Points on a hilly landscape, in no order, each with its height.
A ball rolls from a point to the lowest of its 2 nearest points, and stops where none of them is lower. Distance is the straight distance between rows; heights are no part of it.
bep h=57.8: [  3  15  23  22  25   4  30 -22 -20   4  42  50   9 -12   4 -43 -38 -44
 -50  13   8]
gis h=69.1: [-44   9  15 -17  20  26 100  11 -11 -54  47  -5 -12  19  53  -3  41   0
 -35 -35  -8]
nufad h=63.1: [ 93   2  -8  -4   3 -25 -35  18  22  -1 -32 -13  14 -11 -74   7 -27  -6
  25   9 -14]
feben h=18.4: [ 44   8  43 -20   3  26   4  94   7 -35 -28 -37  36  44  14  15  -5 -11
  -1   7  24]
mugep h=50.9: [ 23 -22 -13  38   3 -14   2 -41  13 -70  63  40 -12  -2 -15 -36  31 -11
 -17  41  17]
Tize h=51.4: [-11 -33 -28  12 -38  -3  -2 -23  24 -52  33 -36  -6  22  33   3  89  14
  -4 -24   8]
Biz h=28.9: [ 65   0 -30 -43  41 -39 -29  34 -11 -42  -7 -13   4  13 -32  10   3  30
  78  22  -3]
mafi h=48.4: [ 19  68  11   2  19  11  -4  18 -29  77 -30  13  39 -11  -5   0 -70 -33
   5  -4 -57]
kilur h=9.9: [-110  -28  -18   15   -5   34    5  -41  -33   31   17    5  -11  -32
   17   10   23   29    2    9    4]
muv h=21.7: [-16 -12  13   5 -33  24 -32  12  13  46 -31 -46 -28   0 -14  48  19  25
  32 -18   5]
rinom h=44.4: [ 28 -45 -43   2 -30 -34 -34 -37  39 -33 -15 -11 -32 -21 -14  -7  61  24
   6  -6  22]
fovaz h=6.0: [ 12 -13 -46 -44  29 -68 -29  -8 -11  10 -14  15  -5 -17 -32  -2 -14   5
  64 -11  17]
dibe h=25.4: [ 21 -11  22  13 -43  30 -34  37  34  21 -52 -59 -27   7  -7  44  26  15
  17 -18  25]
benel h=47.4: [-32 -22 -18 -43  51 -22 -26  39 -38  21  -4  14  29 -28 -42 -24 -31 -21
  10  36  37]
Zasig h=27.1: [-62 -16 -33 -40  27 -28  -1  -6 -25  23  18   8  -1  -8  36   7  11  26
  51  -1  28]
semu h=43.0: [-18  13  14  -9  14  -8  35   9  -9 -45  46   0  15  52  47   7  14  19
 -10  -2 -40]
Gatir h=41.9: [-15 -36 -15  25 -23  10 -35 -45   5  -1  17  31  16 -32 -69 -28  -7 -18
 -49  35  32]
lan h=22.1: [-106   -4   -3    8  -12   66   -5   -7  -43   49  -15  -10  -21  -36
    6   12  -11   30   -9   25  -36]
refu h=33.2: [ -4 -10  42  -2  10  38 -18  73 -13 -14  11  -5  47  11 -25  -1 -30 -10
 -26  40   8]
pup h=58.4: [-19   8   2  21 -23   6  44 -40  28  39 -40  -4 -12 -14  53  13   0   7
  -6 -57 -19]
Ratos h=59.6: [ 47 -22 -11   7 -25 -24  19 -18  49 -45  -1   9 -23  -5  14 -46  37 -22
 -42  -9  44]
Kezur h=67.3: [  22   21   51   20  -26   27  -74  -10  -19   17  -20  -31  -43    3
 -103   31   -3  -13   30   12  -16]
Tesup h=60.6: [-16  -1  20  20  12   6  39 -19   8   2  16  26  -8 -11  25 -33  -4 -24
 -48 -16  34]
Linem h=33.4: [ 47  -3 -16 -35  14 -37 -14  38   3 -58  13 -14  18  46  11  -1  10  23
  32  28  -8]
kur h=46.5: [ 27  16  21 -42  40 -34  37  23 -17 -44  30  41  17  32  13 -32 -12 -27
 -40  13  16]
Per h=35.6: [ 18  33 -13 -14 -14 -46  10 -45  12  61 -27  23  -3  -5  36  -2 -37 -11
  20 -37  -8]
kono h=51.2: [ -2  14 -20 -23  41 -38 -12   0 -22  23 -11  41  53 -35 -44 -34 -49 -34
 -12  18  18]
gemuv h=36.8: [ 22 -23  -5  -6  -2  -7 -37  44  10 -45  11 -30   8  35   4  20  30  22
  20  33   6]
kogip h=42.4: [ 31  51 -10 -14  -4 -21 -18  -2 -10  85 -42   9  11 -20  -2  17 -46 -26
  25 -30 -31]
Zelav h=21.1: [-82 -18 -25 -11  22 -14  17 -43 -34  32  22  15 -14 -22  41  -9  17  14
  25   1  32]
vosa h=50.3: [ 38  11   0 -30  38 -49  13  -9  -9 -57  44  50  16  29  13 -35 -13  -8
  -2  33 -13]
dafef h=63.0: [-49  -8   2  57 -48  42  14 -82  12  48 -17   8 -27 -42   7  10  -6   6
 -30 -23 -15]
Mek h=41.6: [ 21 -52 -44   0   6 -37 -62 -34   7 -34   3   4 -28 -19 -56   7  57  43
  31  20   9]
Teze h=19.6: [-55  20  10  17 -21  48  20  10  13  58 -47 -32 -16 -18  38  41 -15  26
  16 -21 -59]
fuvu h=28.5: [-13  45  20  -5 -12  19  36  17  17  37 -39 -34   4  11  72  51 -25  31
  30 -35 -66]
sosas h=43.1: [-46   1  -2 -19  14  14 -37  39 -61  41   0   2  19 -28 -57 -22 -45 -11
  -6  46  13]
Seb h=27.0: [-38  15  12   2  -4  29 -15   8 -20  52 -31 -29 -27 -11  22  48  -3  23
  45 -11 -18]
Kapo h=31.9: [-56 -16 -24 -10   6 -14 -14  16 -24   1  33 -18 -10  21  21  33  36  40
  68   8  -2]
lofi h=64.4: [ 73   4  27  14 -29  25 -51  28  17   1 -43 -28   7  10 -72  29 -10 -24
   6  16  -5]
moro h=54.2: [-13 -23  -4  22 -28  18  32  -4  32 -41  17 -30  -3  16  34 -12  63   4
 -46 -34  24]
seso h=48.0: [ 12  21   0  -2  11 -27  45 -20  -4 -62  54  14 -22  50  50 -13  36   0
  -8  -2 -13]
Kag h=57.7: [ 61   7  -4  -2  -4 -30  42  -1  27 -63  44  16 -43   2  14 -53  25 -26
 -44   7  18]
sevop h=13.4: [ 47  26   3 -44  26 -42  -6  42  -6  12 -20  -7  33  24  16 -17 -48  -6
  29   0  -4]
satum h=55.1: [ 19  -6   0  33   8  -7  32  -8  20 -59  74  30 -38   3   1 -57  24 -34
 -35  15  31]
rulan h=52.0: [  0   4 -19  -2   0 -33  52 -31  12 -29  37  -7 -35  25  65 -23  38  -5
   5 -31  18]
ger h=46.6: [ 24 -33  -2  37 -12  10 -15 -34  23 -50  33  47  12  -5 -44 -40  16 -14
 -44  39  29]
Keso h=36.9: [ 11 -13  10  29 -31   9 -26 -32  15  30  -6  18  20 -25 -41 -10 -34 -21
 -52   2   1]
Donas h=22.9: [ 51  26  40 -42  18   3   6  83 -17  -7 -29 -23  33  36  17  15 -33 -24
  40  16  13]
nezav h=29.9: [-110    4   -1  -10   24   71  -10   27  -70   47  -12    7   -4  -32
    4  -12  -31   18  -11   34  -33]
riger h=27.8: [  0  21 -40  -3   0 -48  -2 -64 -12  49 -11  40  -3 -25  -6 -17 -31 -26
  11 -14   0]
Mabuf h=59.8: [-23  -9   0  62 -54  55  24 -62  45  10  -7 -22 -18 -29  21  10  16  12
 -45 -36 -19]
gar h=35.8: [-15 -27 -20   6 -10  -7 -37   4  10 -20  23 -17  -2  25  -5  37  45  31
  39  16 -12]
duz h=36.3: [-72  18 -15 -13  23  48 -15  31 -83  72 -14   8  10 -24 -13 -19 -50  -4
  -1  26 -22]
kone h=66.3: [-39   9  17  35  20  36  82 -12  -2 -33  69  14 -26   2  29 -12  24 -14
 -36 -10 -14]
danug h=39.6: [-12  -6  41 -12  30  25  22  39  -6   0   7  19  39  17  10  -6 -26  -6
 -54  15   4]
nidu h=62.0: [ 60 -15 -22 -12  -5 -39 -29   3  31  -3 -45  -2   3  -7 -42   2  -4   9
   5 -17  18]
Gur h=63.3: [-66 -21  18  34   6  48  58 -26   3 -10  39  11 -16 -24  22 -19  15  -3
 -50  -4  16]
vod h=15.9: [ 26  30 -30 -47  42 -47 -31  16 -24  36 -23   7   4 -27 -66   5 -31  -4
  71   3   6]
gapo h=56.5: [-30 -22  16  51 -43  50  39 -17  45 -30   5 -22  -6  -7  26  -6  46 -10
 -66 -47  10]
sek h=22.5: [ 45  29 -10 -51  42 -31 -18  38 -17  -1 -16   4  17  14 -16  12 -32  -4
  81  23  -1]
lim h=43.4: [  5  12  40 -45  47  -1  36  54 -24 -22  14  37  39  30  22 -20 -34 -17
 -52  -4  11]
Sudu h=38.9: [-12 -37 -27   3 -11 -21 -47 -17  -5 -14  21   6 -19  -3 -47  29  23  23
  28  25  -5]
mev h=34.2: [-16  20  25 -11   8  13  44  47   4  -5 -11 -43  12  38  67  42  -7  35
  18 -36 -47]
nezo h=26.0: [ 13  -9  38  -3   5  44 -26  75 -10 -27 -17 -26  34  26 -32  23   3 -12
  11  47  31]
lizur h=65.7: [ 49   4  48  24 -38  48 -56  14   2  -9 -39 -38 -20  15 -71  47  13  -5
  13  25  11]
gatus h=38.1: [ -4  14  36   0   1  18  25  42   3 -28  16 -31  22  53  51  21  18  36
  -5 -16 -45]
mur h=32.8: [ 10 -23   6  28 -38  19 -15 -14  30  32 -21  -1  14 -19 -10  15 -10   1
 -52 -23   9]
Miku h=68.7: [ 29  28  25  25 -13   5 -65 -12 -10   6  -4  -8 -29  16 -87  51  -6  -2
  56  33 -41]
Mora h=61.1: [ 55 -24 -26  -9  -3 -38  -3 -12  44 -20 -33   7   2 -16 -14 -39   0  -6
 -18 -18  40]
lozuf h=28.8: [ 23 -21   4  21 -55  16 -20  12  55  16 -35 -42  -8   7  15  22  24  18
 -34 -48  10]
kabud h=54.0: [  8  57  39   3  23  27  20  35 -17  44 -24  18  44   2  32  13 -72 -16
 -22  -4 -69]
zukuf h=55.4: [-14  15  -5  13   0  -8  53 -36  11   3  10  -3 -22   6  73  -7  -7   9
   2 -37 -10]
Viv h=16.3: [  4  -4 -48 -32  22 -66  -4 -52  -6  -6   5  35   3 -19  -2 -18 -14   2
  44  -5  16]
Ros h=61.3: [-26   3 -15  18 -34   3   3 -68   6  72 -43   4 -25 -42  23  10  -5  -1
  -5 -48   3]
zat h=47.7: [ 25 -37 -42  29 -62 -17 -20 -47  41 -51  12 -22 -25  -3   5  -4  93  17
  -8  -5  14]
reg h=54.6: [ 14  23   2  -1  38 -25  21 -28 -20  12  10  59  28 -17 -18 -51 -46 -55
 -17   6  17]

Where does a ball stop that starts at each point below?
Tize => gar
Ratos => muv
gis => Teze
kono => kilur
kabud => feben
gemuv => sevop
kur => feben
rulan => Teze
mafi => fovaz
kone => kilur
lizur => muv
